A landscape with many valleys, sampled at points; each row gives a point and its height.
A ball rolls from a point to the lowest of its 2 nearest points, and stops where none of them is lower. Distance is the straight distance between rows; heights are no part of it.
Z_929: -.22, .06, .06, -.32, .23, .34, .16, -.19, .09, -.56, -.19, -.09, -.46, .09, .17, .21, -.11, .68, -.53, .48  h=434
Z_220: -.10, .36, .43, -.02, -.01, .07, .19, .47, .15, -.02, -.03, -.20, -.18, .05, .35, -.01, .32, -.05, -.08, .09  h=155
Z_786: -.56, .00, -.34, -.06, -.20, -.19, .42, .22, .06, -.27, .07, -.25, -.39, -.01, .27, .14, -.07, .10, .10, .26  h=346
Z_37: .32, -.14, -.36, .20, -.37, .03, -.11, -.57, .53, .35, -.38, .13, -.02, .07, -.06, .18, .17, -.38, .02, .46  h=411
Z_864: .12, .20, .06, -.24, .07, .39, -.26, .00, -.26, .21, .31, .09, -.07, .03, .34, -.23, -.09, .26, -.21, -.32  h=152
Z_799: .31, -.13, .23, -.04, .73, .27, .13, .09, .13, -.33, -.38, .31, .20, -.46, -.16, -.51, -.02, .46, -.43, -.40  h=572
Z_212: -.62, -.36, -.27, .02, -.04, -.20, .11, .23, .12, -.22, -.42, .27, .30, -.03, -.40, .13, .02, -.45, .63, -.33  h=444
Z_297: .23, .23, -.24, -.26, -.31, -.37, -.37, -.16, .21, .22, -.12, .04, .11, .14, .20, .13, .02, -.21, .27, .06  h=466
Z_844: .08, -.04, -.14, -.20, -.21, -.37, -.24, -.09, .02, -.09, -.61, .33, .72, .08, -.21, .23, .13, -.24, .42, .05  h=172
Z_351: .44, .14, -.23, -.30, .02, .00, -.09, -.14, .11, .43, .75, .14, .19, -.24, -.13, .07, -.07, -.13, -.03, -.30  h=418
Z_232: .15, .41, .37, -.05, .60, .53, -.21, .07, .06, .19, .33, .12, -.33, -.07, .22, -.32, .01, .40, -.30, -.05  h=274
Z_46: -.05, -.43, -.27, .17, -.18, -.07, -.12, -.28, -.09, .33, .47, -.02, .06, -.12, .09, .04, -.29, .11, .11, -.08  h=173
Z_50: .04, .01, .21, -.28, .66, .35, .22, -.23, .11, -.62, -.44, -.10, -.36, -.08, -.19, .18, -.03, .60, -.46, .36  h=461
Z_710: .14, -.03, .15, -.15, .06, .47, .08, -.05, .40, .02, .53, .21, -.18, -.11, .24, -.04, -.10, .16, -.47, -.22  h=453
Z_148: -.02, .55, .29, -.11, .74, .43, .06, .07, -.02, -.11, -.02, -.09, -.41, -.03, .22, -.15, -.06, .59, -.30, .13  h=351
Z_468: .18, .49, -.03, .07, .12, -.35, -.15, -.05, -.18, .06, -.01, -.42, -.47, .05, .08, .10, -.19, -.17, .20, .40  h=492
Z_948: .37, .32, .16, .03, .06, -.07, -.41, -.19, -.35, .44, -.07, -.36, -.05, .05, .04, -.02, .20, -.11, .25, .33  h=551
Z_999: .41, .02, -.06, .23, -.36, .02, -.25, -.41, .40, .16, -.65, .21, .26, -.08, .01, .31, .21, -.38, .08, .27  h=433
Z_41: -.20, -.25, .51, -.03, -.12, .03, .23, .25, .13, -.18, -.39, .06, .21, .08, .42, -.18, .04, -.16, .10, -.30  h=333
Z_265: -.16, .15, .08, .27, .08, -.15, .05, .12, .05, .13, .12, -.42, -.53, .11, .39, .04, -.03, -.24, .07, .03  h=541
Z_894: .19, .07, .11, .22, -.25, -.19, -.57, -.05, -.09, -.09, -.46, .09, .25, -.06, -.03, .27, .10, -.43, .39, -.22  h=126
Z_586: -.36, -.16, -.48, -.11, -.27, -.27, .23, -.10, -.19, -.14, -.25, -.46, -.31, -.02, .14, .18, -.14, -.27, .60, .58  h=368
Z_101: -.13, .03, .22, .09, -.01, -.35, .00, .06, -.18, -.30, -.67, -.33, .10, -.02, -.04, .13, -.01, -.53, .60, .11  h=225
Z_856: -.42, .00, -.36, .24, .25, .17, .33, .02, -.08, -.17, .08, -.14, -.46, .09, -.40, .02, -.06, .44, -.05, -.25  h=412
Z_197: .42, -.23, -.29, .08, .04, .00, -.24, -.63, -.08, .39, .53, .04, .35, -.30, -.39, .22, -.30, .07, .00, .00  h=345
Z_326: .01, -.18, -.44, .21, -.37, -.27, -.13, -.30, .50, .26, -.34, .18, .17, .01, -.14, .27, .26, -.63, .30, .20  h=393
Z_549: -.05, .34, -.11, -.36, .07, .02, .26, .05, -.30, -.34, .08, -.42, -.41, .08, .15, -.09, -.24, .22, .04, .34  h=91
Z_357: .09, .16, .02, .05, .61, -.13, .18, -.06, -.17, -.02, .04, -.17, -.24, .07, -.20, -.34, -.35, .33, .12, .01  h=653
Z_547: .05, .31, .39, -.44, .58, .35, -.22, -.11, .03, -.28, -.17, .07, -.29, -.01, .18, .08, .08, .60, -.78, .59  h=259
Z_157: .01, -.12, -.26, -.05, -.59, -.05, -.29, -.01, -.36, .14, -.02, .02, .17, .04, -.25, .05, .35, -.20, .33, .08  h=522
Z_714: .20, -.08, -.13, .25, -.12, -.07, -.10, -.23, .23, .46, .49, -.13, -.11, -.18, .07, .21, -.01, -.41, .14, -.29  h=590
Z_895: -.01, -.13, -.21, .04, .42, -.02, .20, -.15, -.23, -.09, .23, .13, .22, -.08, -.10, -.23, -.42, .74, -.19, -.21  h=360
Z_629: .03, -.09, .34, .26, .39, .31, .09, -.02, .17, -.10, .29, .07, -.34, .03, .02, -.22, -.18, .36, -.59, .18  h=722
Z_606: -.16, .06, .23, .06, -.09, -.11, -.06, .43, .00, -.63, -.40, .23, .30, .06, -.10, -.16, -.17, -.25, .14, -.30  h=229
Z_367: -.07, .06, -.23, -.01, -.10, -.14, .12, .16, -.30, .10, .19, -.33, -.15, .15, -.28, -.05, .15, .08, .02, .21  h=567
Z_523: .15, -.08, -.02, .00, .62, .25, .33, -.03, .25, -.15, -.02, .29, .05, -.12, -.33, -.23, -.11, .55, -.37, -.46  h=540
Z_184: -.15, -.02, .21, -.09, -.37, -.10, .07, .37, -.06, -.35, -.02, .11, .24, .07, .51, -.14, .02, .25, -.34, .11  h=120
Z_235: -.18, .21, -.16, -.20, -.42, -.01, .12, .33, -.56, -.32, -.03, -.35, -.04, .12, -.16, -.01, .26, .01, .08, .38  h=549
Z_144: -.21, -.38, -.11, .00, -.42, .01, .40, .15, .27, .21, .32, .07, .06, .01, -.05, -.04, .27, -.30, .04, -.35  h=213
Z_539: -.15, -.13, .11, -.01, -.15, .11, .29, .12, .24, .13, .38, .10, .07, .08, .39, .14, .18, .44, -.39, -.16  h=341
Z_445: -.16, -.11, -.19, -.04, .51, .08, .50, .03, .14, -.36, -.24, .10, -.02, .01, -.36, -.16, -.10, .73, -.23, -.15  h=511
Z_36: -.03, -.01, -.37, .35, .29, .02, .03, -.15, -.13, .05, .18, -.02, -.21, -.09, -.47, .02, -.17, .39, .03, -.40  h=463
Z_787: .26, -.08, -.21, -.04, .39, .36, -.25, -.41, -.22, .23, .24, .05, -.07, -.08, -.26, -.12, -.28, .20, .12, -.49  h=293
Z_766: .25, .20, -.02, -.20, .20, -.05, .20, .03, .28, .34, .72, .15, .03, .05, .15, -.13, -.14, .07, -.17, -.25  h=384
Z_601: .34, -.22, -.35, .17, -.09, -.08, -.27, -.71, .06, .53, .13, .09, .19, -.09, -.13, .37, -.10, .18, .04, .29  h=410
Z_102: .13, .04, .63, -.27, -.01, .23, -.08, .28, .17, -.20, -.09, .17, .00, .08, .36, -.14, .35, .12, -.68, .44  h=161
Z_208: .09, -.32, -.27, .00, -.55, -.29, -.30, -.24, .08, .07, -.25, .29, .60, -.12, -.11, .18, .03, -.28, .35, .22  h=214
Z_877: -.01, .32, .53, -.12, -.12, .08, .18, .57, .06, -.44, -.30, .04, .04, .04, .25, -.10, .23, -.09, -.16, -.03  h=191
Z_424: -.71, -.27, -.10, -.16, -.18, .01, .32, .38, .09, -.50, -.50, .14, .14, -.01, -.08, .09, .08, -.18, .48, -.19  h=462
Z_83: -.20, .03, .58, .29, .10, -.18, .19, .40, .05, -.17, -.45, -.04, .16, -.06, .22, -.04, .07, -.31, .30, -.35  h=369
Z_835: .22, -.09, -.03, .10, -.43, -.23, -.14, .11, -.36, .06, .28, .01, .23, .07, -.16, -.24, .02, -.20, -.12, .20  h=215
Z_79: .14, -.28, .09, .09, -.11, -.52, -.06, -.19, .18, .28, -.55, -.07, .42, .02, .16, .13, .11, -.46, .42, .13  h=296
Z_59: -.09, .15, .31, .07, .23, .16, .33, .25, .22, .24, .23, -.14, -.38, .15, .24, -.10, .18, .28, -.25, .02  h=212
Z_243: .08, .29, -.02, -.28, -.14, .03, -.12, .17, -.08, .10, .15, -.06, -.10, .19, .28, -.13, .04, .03, -.01, -.08  h=94
Z_781: .25, .32, -.45, -.24, .32, -.10, -.28, -.25, -.18, .09, .15, .00, -.20, .18, -.04, -.14, -.37, .28, .08, -.09  h=211
Z_975: .23, .34, .31, .02, .04, .22, -.17, .36, -.23, .11, .31, -.06, -.23, .01, -.10, -.34, .23, -.13, -.20, .07  h=538
Z_805: .38, -.39, -.28, -.02, -.58, -.05, -.35, -.48, .21, .21, .13, .21, .42, -.36, -.11, .34, -.01, -.39, .26, .12  h=252
Z_961: .04, .27, .36, -.04, -.19, -.09, -.11, .52, -.19, -.14, -.19, .03, .29, .03, .05, -.02, .26, -.18, .06, -.23  h=230
Z_862: -.15, -.33, -.10, .35, .04, .00, -.25, -.47, .31, -.01, -.61, .58, .54, -.17, -.55, .59, -.05, -.39, .53, -.04  h=326
Z_486: .06, -.14, -.50, -.03, -.45, -.14, -.25, -.29, -.13, .28, -.18, -.15, .12, .13, -.24, .27, .31, -.08, .21, .46  h=501
Z_773: -.08, -.13, .02, -.10, .52, .30, .43, -.11, .22, -.67, -.61, .03, -.22, -.09, -.42, -.05, .05, .62, -.36, .02  h=486
Z_138: -.19, -.16, -.01, -.15, .02, .22, .27, .01, .18, -.16, .20, .09, -.10, .24, .23, .03, .01, .59, -.54, .15  h=374
Z_459: .11, .15, -.37, .11, -.15, -.23, -.05, -.07, -.05, .30, .19, -.20, -.24, .20, -.53, .11, .26, -.27, .12, .13  h=591
Z_811: .39, .09, .10, .09, -.32, -.11, -.47, -.03, -.15, .12, .02, .02, .19, -.06, -.04, .09, .21, -.52, .16, -.10  h=64
Z_672: -.50, -.26, -.28, .19, -.22, -.46, .07, .10, -.06, -.17, -.27, -.38, -.12, -.08, .19, .04, -.17, -.48, .48, .32  h=349
Z_905: .07, .03, .23, .17, .67, .11, .27, .06, .06, -.10, .15, .06, -.27, .04, -.22, -.49, -.26, .37, -.34, .00  h=696
Z_174: .41, .24, -.23, -.31, -.18, -.21, -.19, -.15, .19, .44, .35, .13, .04, -.01, .09, -.03, .00, -.29, .14, -.16  h=445
Z_959: .13, .47, .25, -.12, .32, .29, .07, .35, -.39, -.09, .20, -.13, -.26, .06, -.11, -.48, .05, .18, -.38, .38  h=568
Z_389: .17, -.06, -.36, .49, .16, -.08, -.21, -.43, -.21, .31, .36, -.01, .00, -.18, -.44, .19, -.20, .20, .03, -.21  h=425
Z_974: .02, .07, -.01, -.05, .59, .35, .08, .00, -.26, -.43, -.23, .17, -.03, -.13, -.14, -.12, -.23, .74, -.59, -.10  h=382
Z_168: .10, -.10, .36, -.18, .01, .27, .04, .04, .62, -.05, .25, .28, -.23, .04, .32, -.14, .07, .08, -.62, .13  h=435
Z_704: .18, .11, .26, .04, .22, .16, -.25, -.06, -.43, .41, .16, -.32, -.19, .08, .19, -.13, .03, .12, .14, -.04  h=505
Z_739: -.15, .37, -.09, .24, .29, -.20, .18, .04, -.16, .07, .14, -.47, -.52, .07, .01, .09, -.16, .08, .10, .18  h=518
Z_162: -.28, -.24, -.02, .36, -.01, -.30, -.23, -.08, .03, -.19, -.46, .40, .62, -.12, -.46, .48, -.12, -.27, .57, -.16  h=301
Z_440: -.09, -.12, .12, .07, -.20, -.38, .00, .06, -.13, .13, -.36, -.32, .14, .05, .14, .04, .11, -.32, .43, .05  h=261
Z_551: .02, .34, .53, -.32, .29, .32, -.08, .25, -.13, -.09, -.01, .05, -.10, -.05, .39, -.23, .14, .40, -.72, .53  h=204
Z_550: .14, .38, -.09, .07, -.07, .22, -.08, .24, -.19, .08, .50, .07, -.24, .02, -.27, -.11, .18, .03, -.32, -.25  h=510
Z_559: .00, -.40, .07, .25, -.13, -.44, .06, -.09, .26, .24, -.17, .02, .42, -.17, .02, .20, .05, -.67, .37, -.19  h=324
Z_822: .01, -.15, .15, .29, -.11, .21, .09, .15, .10, -.16, .33, -.02, -.35, .06, -.01, -.35, -.12, -.02, -.43, .02  h=741
Z_794: .18, .07, -.19, -.05, .24, -.10, .11, -.07, -.32, .23, .23, -.19, -.04, .18, -.39, -.28, -.15, .21, .01, .14  h=603
Z_575: -.12, .30, -.41, -.22, .20, -.07, .02, -.08, -.26, -.14, .11, -.26, -.29, .21, .18, -.02, -.30, .47, .06, .04  h=141
Z_312: .13, .06, .42, .06, .30, -.04, -.22, .07, -.12, -.10, -.28, .36, .54, .03, -.28, .15, -.15, -.33, .40, -.57  h=323
Z_775: .12, .10, .35, -.06, -.14, -.01, -.32, .31, -.22, -.09, -.14, .33, .58, -.12, -.09, .11, .12, -.36, .19, -.48  h=273
Z_927: -.28, -.20, .09, -.20, -.29, -.08, .26, .24, .28, .06, .10, .04, .15, .09, .53, .04, .16, .11, -.03, -.27  h=309
Z_869: .36, .14, -.03, -.03, -.19, .05, -.37, -.08, -.39, .31, .38, .03, .11, .00, -.22, -.11, .08, -.23, -.10, -.01  h=142
Z_173: -.06, .00, .33, -.25, .23, .14, .03, -.05, .46, -.09, .02, .10, -.28, .20, .28, .18, .17, .47, -.63, .35  h=408
Z_281: .03, -.30, .48, -.09, -.19, .24, .37, .25, .36, .04, .19, .15, .15, .02, .31, -.21, .23, -.23, -.27, -.15  h=279
Z_726: -.06, -.18, .02, .09, -.49, -.07, -.07, .22, -.27, -.12, .23, .10, .31, -.01, .28, -.15, .00, .00, -.16, -.02  h=160
Z_936: -.05, .25, .24, .00, .38, .34, .42, .25, -.24, -.17, .08, -.20, -.34, .08, -.25, -.19, .17, .43, -.46, .31  h=594
Z_988: .18, -.02, -.01, -.07, -.04, -.10, .25, .08, .14, .49, .50, -.11, .00, .04, -.13, -.26, .20, -.36, .07, -.07  h=282
Z_613: -.36, -.29, -.45, .08, -.18, -.23, -.08, -.19, -.05, .15, .11, -.22, -.17, .11, .15, .03, -.29, .10, .29, .14  h=266
Z_577: .14, .35, .23, -.13, -.04, -.09, -.08, .23, -.37, .22, -.11, -.41, -.07, .11, -.02, -.05, .37, -.19, .26, .23  h=574
Z_282: .23, .09, -.40, .24, -.12, -.08, -.20, -.44, .28, .43, .05, -.04, -.26, .07, -.44, .30, .26, -.34, .06, .22  h=607
Z_118: -.12, -.33, -.17, .05, -.42, -.03, -.11, -.11, .05, .30, .29, .05, .20, -.15, .34, .10, -.10, -.17, .28, -.34  h=244
Z_764: .09, .34, .37, -.18, .78, .36, -.01, -.06, -.01, -.33, -.21, .18, -.18, -.13, -.02, -.20, -.02, .63, -.61, .22  h=321
Z_431: -.07, -.27, -.22, .17, .20, -.08, .34, -.14, .20, .50, .48, -.11, -.26, .02, -.20, -.15, -.06, -.17, .04, -.22  h=331
Z_167: -.07, -.07, .17, .18, .39, .16, .42, -.04, .19, .37, .51, -.07, -.30, .05, -.04, -.08, .06, .16, -.18, -.24  h=275
Z_23: .19, .26, -.03, -.06, .27, .46, -.07, .13, -.45, .09, .38, .16, -.02, -.09, -.29, -.22, -.04, .31, -.56, -.23  h=471
Z_504: -.18, .09, .17, .02, -.31, -.30, -.01, .40, -.19, -.49, -.25, -.08, .25, -.01, .37, -.03, -.17, -.02, .05, .09  h=157
Z_16: -.10, .01, .06, .24, -.18, -.01, .08, .12, .29, .31, .36, -.06, -.19, -.06, .27, .23, .15, -.18, -.05, -.44  h=613
Z_697: .39, .37, -.09, -.19, .37, -.10, -.32, -.15, -.14, .37, .42, .03, -.13, .02, .04, -.28, -.20, .01, .00, .10  h=278
Z_509: -.03, .36, .08, -.36, -.09, -.08, .03, .26, -.06, -.25, .00, -.28, -.26, .16, .55, -.15, -.13, .09, -.06, .18  h=53
Z_485: -.05, -.40, -.19, -.05, -.27, .28, .35, -.14, .11, .21, .65, .02, .07, -.12, -.17, -.04, .00, -.09, -.06, -.28  h=171
Z_505: -.43, -.24, .20, -.11, -.41, .15, .25, .43, .08, -.73, -.45, .03, .01, .15, .03, -.12, .17, -.18, .13, -.03  h=476
Z_636: -.67, -.33, -.42, .11, -.35, -.24, .13, .20, -.06, -.08, .00, -.19, -.18, -.03, .20, -.02, -.11, .03, .32, .24  h=317
Z_635: -.07, -.10, -.05, .13, -.01, .17, .06, .05, -.29, -.23, .17, -.11, -.23, .20, -.05, -.37, -.29, .29, -.33, .19  h=760
Z_552: -.05, .21, -.26, -.22, -.08, -.47, .01, -.09, .15, .22, -.19, -.26, -.24, .21, .32, .02, -.12, -.30, .34, .13  h=485
Z_945: -.31, -.17, -.16, -.08, -.39, -.16, .09, .11, .21, .02, -.08, .14, .23, .00, .34, .12, .11, -.15, .32, -.43  h=281
Z_270: .10, -.16, .43, .29, .07, -.29, -.14, -.02, .20, .04, -.30, .23, .46, -.12, -.15, .17, -.10, -.61, .44, -.41  h=352
Z_287: .12, -.30, .06, .01, -.08, .18, .26, -.04, -.07, .19, .67, .04, .13, -.04, -.06, -.26, -.12, .18, -.35, -.08  h=226
Z_727: .01, .20, .11, -.14, .52, .51, -.11, -.03, -.48, -.11, .01, .36, .01, -.20, -.14, -.27, -.12, .57, -.80, -.11  h=424
Z_316: -.11, -.03, .06, .15, .04, -.30, -.35, -.12, .00, -.22, -.85, .07, .23, .05, -.08, .30, -.06, -.42, .64, -.05  h=183
Z_850: .07, -.17, -.45, .20, -.03, -.24, -.14, -.47, -.16, .43, .00, -.12, .07, .10, -.38, .23, .02, .18, .23, .34  h=464
Z_153: -.01, -.03, .09, .02, .27, .28, -.04, -.16, -.38, .16, -.02, -.29, -.33, .09, .18, -.19, -.17, .53, .05, -.12  h=442
Z_3: -.34, -.05, .12, .24, .02, -.17, -.10, .17, -.08, -.50, -.43, .28, .38, -.02, -.24, .23, -.25, -.19, .45, -.41  h=265
Z_950: .17, -.05, .16, -.13, -.24, -.01, .16, .32, .20, .12, .35, .07, .20, -.02, -.01, -.20, .18, -.40, -.09, -.24  h=250
Z_385: .07, -.40, -.03, .32, -.23, -.05, -.15, -.34, .30, -.02, -.31, .33, .51, -.35, -.47, .41, -.01, -.73, .41, -.21  h=350
Z_257: .31, .38, .12, -.12, .52, .01, -.08, .17, .02, .31, .63, .19, .04, -.14, .09, -.36, -.18, .14, -.18, .04  h=337
Z_301: -.13, -.05, -.22, .38, .07, -.33, -.13, -.17, .18, .30, .19, -.20, -.37, .09, .14, .08, -.13, -.34, .11, -.14  h=564
Z_602: -.26, -.05, -.22, .01, -.34, -.30, .06, .23, .16, -.11, -.35, .14, .25, .03, -.30, .18, .30, -.52, .46, -.23  h=427
Z_903: .34, .46, -.03, .06, -.17, -.37, -.35, -.06, -.08, .03, -.30, -.30, -.13, .10, -.02, .15, .08, -.36, .14, .62  h=472
Z_285: .37, .21, .08, .12, -.20, -.34, -.24, -.19, .20, .07, -.67, -.07, .14, .08, -.03, .22, .23, -.46, .20, .52  h=455
Z_521: .20, .17, .29, -.15, .16, .61, -.28, .08, -.14, -.02, .25, .21, -.28, -.03, .30, -.27, -.02, .31, -.58, .03  h=210
Z_508: -.22, .07, -.17, -.16, -.54, -.13, -.05, .33, -.37, -.24, -.25, -.15, .17, .07, -.20, .10, .30, -.13, .34, .01  h=539
Z_803: -.26, -.30, -.38, .09, -.28, -.34, -.12, -.12, .38, .01, -.66, .31, .36, -.03, -.39, .39, .23, -.54, .48, .08  h=409
Z_147: .12, -.32, .06, .05, .38, .28, .29, -.22, -.03, .08, .48, .17, .21, -.10, -.08, -.22, -.28, .47, -.37, -.20  h=286
Z_813: .07, -.38, -.25, .45, -.36, -.03, -.16, -.41, .65, .14, -.41, .38, .36, -.38, -.15, .55, .11, -.64, .25, .13  h=373
Z_98: -.10, .11, .24, -.35, -.17, .18, .10, .18, .00, -.38, -.12, -.08, -.10, .13, .57, -.03, -.05, .31, -.37, .35  h=86
Z_928: -.14, .06, -.11, -.26, .26, .31, .23, -.06, -.12, -.34, -.02, .00, -.23, .15, .10, -.04, -.15, .80, -.39, .12  h=406
Z_255: -.07, -.01, -.37, -.20, .02, -.18, .19, -.29, -.37, .06, -.12, -.60, -.40, .14, -.07, .10, -.19, -.08, .43, .53  h=392
Z_110: .47, -.13, -.27, -.09, -.35, .01, -.30, -.60, .15, .36, .53, -.02, .36, -.41, -.13, .41, -.19, -.23, .03, .03  h=291
Z_99: .07, -.17, .07, .10, .51, .36, -.02, -.29, -.17, .11, .08, .01, -.21, -.01, .06, -.17, -.33, .45, -.06, -.47  h=372
Z_519: .19, -.05, -.30, -.28, -.01, .28, -.37, -.32, -.31, .26, .42, .13, .03, -.03, .11, -.06, -.22, .20, .04, -.30  h=219
Z_381: -.32, -.35, .14, .09, -.52, .29, .08, .25, .08, -.49, -.15, .03, -.19, .12, .08, -.25, .20, -.03, -.21, .16  h=489
Z_181: -.19, -.01, -.06, .00, -.34, -.40, -.17, .23, .03, -.46, -.34, .07, .15, -.01, .17, .01, -.21, -.29, .32, -.14  h=192
Z_680: -.46, .02, .32, .16, .05, -.32, .38, .37, .01, -.39, -.54, -.26, .13, -.11, .32, .26, -.05, -.31, .34, -.11  h=399
Z_303: -.45, .14, -.26, -.10, .08, .07, .47, .07, .11, -.19, .14, -.25, -.50, .21, -.03, .12, .00, .40, -.19, .12  h=375
Z_646: -.18, -.31, .52, -.08, -.18, .23, .26, .22, .38, -.30, -.39, .21, .11, .05, .32, -.02, .38, -.08, -.24, -.12  h=305
Z_22: -.09, -.14, .11, .05, -.49, .03, -.14, .24, -.29, -.04, -.13, .15, .59, -.11, -.11, .21, .36, -.28, .26, -.34  h=310

For each start below, name the point where the ball stops.
Z_523 => Z_46
Z_297 => Z_509
Z_508 => Z_844
Z_714 => Z_326

Call two points neighbours if one is among the 2 nearest of the other. Go from one point of each pair to the other, from neighbour to neighbour, staying as low as possible. Name the highest point that can't be avoided.
Z_220 and Z_864 => Z_270
Z_775 and Z_485 => Z_431
Z_811 and Z_864 => Z_835
